Each row is a point on a landscape with many valleys, with its height.
From any point a ball rolls to the lowest of the 5 points nearest to it. It stops when none of these is lower. Distance is the straight distance between rows; heights are no part of it.
K593 h=100: -12 -8 -10 10 22 24 13 22 -3 -16 3 -16
K459 h=156: -2 20 10 16 -31 1 -9 3 -18 -23 -27 15
K283 h=116: 2 16 0 5 -21 -10 -7 -2 -5 -15 -30 14
K940 h=399: 0 -11 -6 -5 29 22 2 21 -8 -1 1 8
K920 h=225: -24 -10 -13 23 17 15 12 14 -5 -24 1 -20
K775 h=254: -6 -10 -7 3 28 22 8 23 -7 -11 -1 -1
K449 h=274: 20 6 27 -3 -5 -15 -12 -11 21 -7 3 13
K822 h=232: -14 -10 -14 7 11 23 14 14 1 -9 19 -20
K393 h=297: -11 8 1 2 -19 -7 4 -9 7 13 -1 -14
K348 h=259: -18 -15 -14 14 17 9 7 13 -11 -16 2 -11
K724 h=153: -9 11 -4 9 -28 -4 4 -7 -9 -6 -29 -6
K567 h=158: 4 -3 15 -10 7 -17 6 -16 7 11 14 -7
K25 h=108: -1 -13 8 -14 25 13 10 -4 1 10 27 5
K12 h=251: 0 -10 -3 -6 26 30 6 16 3 3 15 4
K470 h=802: 8 -12 -9 -13 18 5 0 8 -13 11 8 7
K61 h=372: 6 13 23 12 -30 7 -19 0 2 -6 -3 15
K52 h=298: -6 17 12 13 -35 7 1 -7 6 3 -9 -14
K679 h=151: 13 -5 11 -17 19 -8 4 -13 -2 15 17 4
K744 h=295: -13 -13 -15 2 12 12 6 15 -7 -3 12 -10
K358 h=741: 2 -11 -16 -4 7 -9 0 3 -15 2 -7 1
K956 h=293: -23 -16 -16 21 7 -8 2 -1 -16 -9 -10 -8
K3 h=107: -2 -5 -9 -8 7 -4 3 -4 -4 12 15 -6
K46 h=201: 24 0 2 -20 17 -6 -3 -8 -5 17 9 11
K274 h=294: -27 -13 -20 12 1 6 9 11 -6 -12 7 -19
K54 h=242: -17 7 -4 5 -23 -2 6 -8 2 10 -4 -17
K869 h=241: -14 -7 -12 -1 1 2 8 -1 -2 8 19 -12
K6 h=220: 21 2 8 -14 12 -14 -1 -13 1 12 10 4
K825 h=368: 4 8 30 11 -27 6 -12 -9 12 -7 2 10
K10 h=83: 15 13 -6 -5 -10 -15 -8 -2 4 1 -12 8
K325 h=250: -28 -4 -16 7 -13 1 10 -1 -1 5 9 -19
K783 h=190: -18 -2 -14 7 -13 -10 6 -5 -10 -1 -22 -8
K32 h=80: -8 -16 -13 4 19 3 2 12 -16 -6 -2 -2
K853 h=358: 1 9 9 1 -13 -11 0 -15 13 11 2 -8
K623 h=206: -7 0 -13 6 -10 -15 0 -8 -10 -4 -23 0
K123 h=109: 9 19 1 2 -23 -8 -10 0 4 -4 -14 12
K505 h=592: -6 -11 -16 -3 6 -4 1 5 -14 4 -1 -6
K927 h=354: 9 11 18 3 -16 -9 -8 -13 17 2 0 1
K922 h=167: 2 -12 5 -13 32 26 5 7 6 11 18 13
K995 h=196: 24 1 26 -14 5 -22 -3 -12 16 -2 5 6
K840 h=296: 3 16 16 9 -29 3 -9 -8 10 -1 -6 1
K195 h=236: -12 -9 -15 8 0 -13 1 -4 -14 -3 -18 -4
K240 h=343: 20 16 7 -3 -9 -14 -14 -6 12 1 -2 13
K696 h=227: -1 18 7 9 -33 4 -4 -3 2 -2 -16 -7
K821 h=469: -1 17 18 18 -42 14 -11 5 -11 -14 -7 -2
K796 h=255: -15 -9 -8 2 11 15 11 1 3 1 29 -15
K706 h=397: 2 -4 -1 -7 36 31 8 25 13 0 -7 9
K257 h=291: -25 -15 -17 12 5 1 6 6 -12 -9 -2 -12
K565 h=373: 14 14 19 2 -15 -9 -15 -9 17 -4 1 13
K599 h=327: -1 -8 -5 -2 25 33 11 21 5 -4 10 -5
K82 h=223: -11 7 -9 3 -20 -8 4 -6 -1 8 -13 -11
K521 h=203: -27 -2 -14 8 -18 -6 8 -3 -6 2 -13 -16
K746 h=88: 13 -1 19 -12 6 -20 3 -17 9 8 10 -2
K710 h=249: 5 10 -8 -2 -15 -12 -3 -6 3 6 -9 -3
K197 h=317: 27 11 22 -6 -2 -16 -20 -7 16 -6 5 28
K538 h=129: 2 -9 11 -13 19 -3 8 -11 -1 14 22 0
K909 h=690: 2 -13 -13 -10 15 1 0 10 -14 5 4 3
K732 h=457: 15 -1 -7 -14 7 -11 -3 -4 -6 14 3 3
K683 h=311: 27 15 3 -9 -3 -17 -13 -6 7 2 -2 17
K846 h=284: 29 8 -5 -17 7 -15 -8 -6 -2 10 0 13
K767 h=202: -11 -12 -8 11 25 15 9 20 -10 -17 -1 -7
K638 h=207: 1 -10 7 -9 33 37 12 7 16 5 19 5
K759 h=231: 3 3 -15 0 -7 -17 -2 -6 -8 -4 -24 5
K786 h=277: 12 4 29 -3 -8 -14 -7 -13 22 -5 2 6
K709 h=338: 9 3 33 7 -19 -4 -14 -10 18 -10 1 14
K249 h=292: -11 -1 -12 -1 -9 -6 4 -3 -1 12 5 -11
K769 h=74: 11 2 -12 -9 -2 -13 -2 -3 -4 9 -4 1
K930 h=57: 16 18 -1 -1 -15 -13 -16 2 3 -8 -16 20
K487 h=248: 5 -9 -1 -13 33 25 0 17 2 10 8 17

Two balls start at each pair of points below. Name the first point that both come to, or write never.
K940 / K12 => K922
K927 / K853 => K746
K195 / K54 => K783
K325 / K623 => K724
K393 / K565 => never

Call two points neighbours if one is among the 5 nearest of the other. Go from one point of each pair to the other, from neighbour to neighbour, staying as low as possible. Name the highest point that can't be avoided.
K25 / K769 => K325
K593 / K32 => K767
K3 / K25 => K538
K769 / K930 => K10
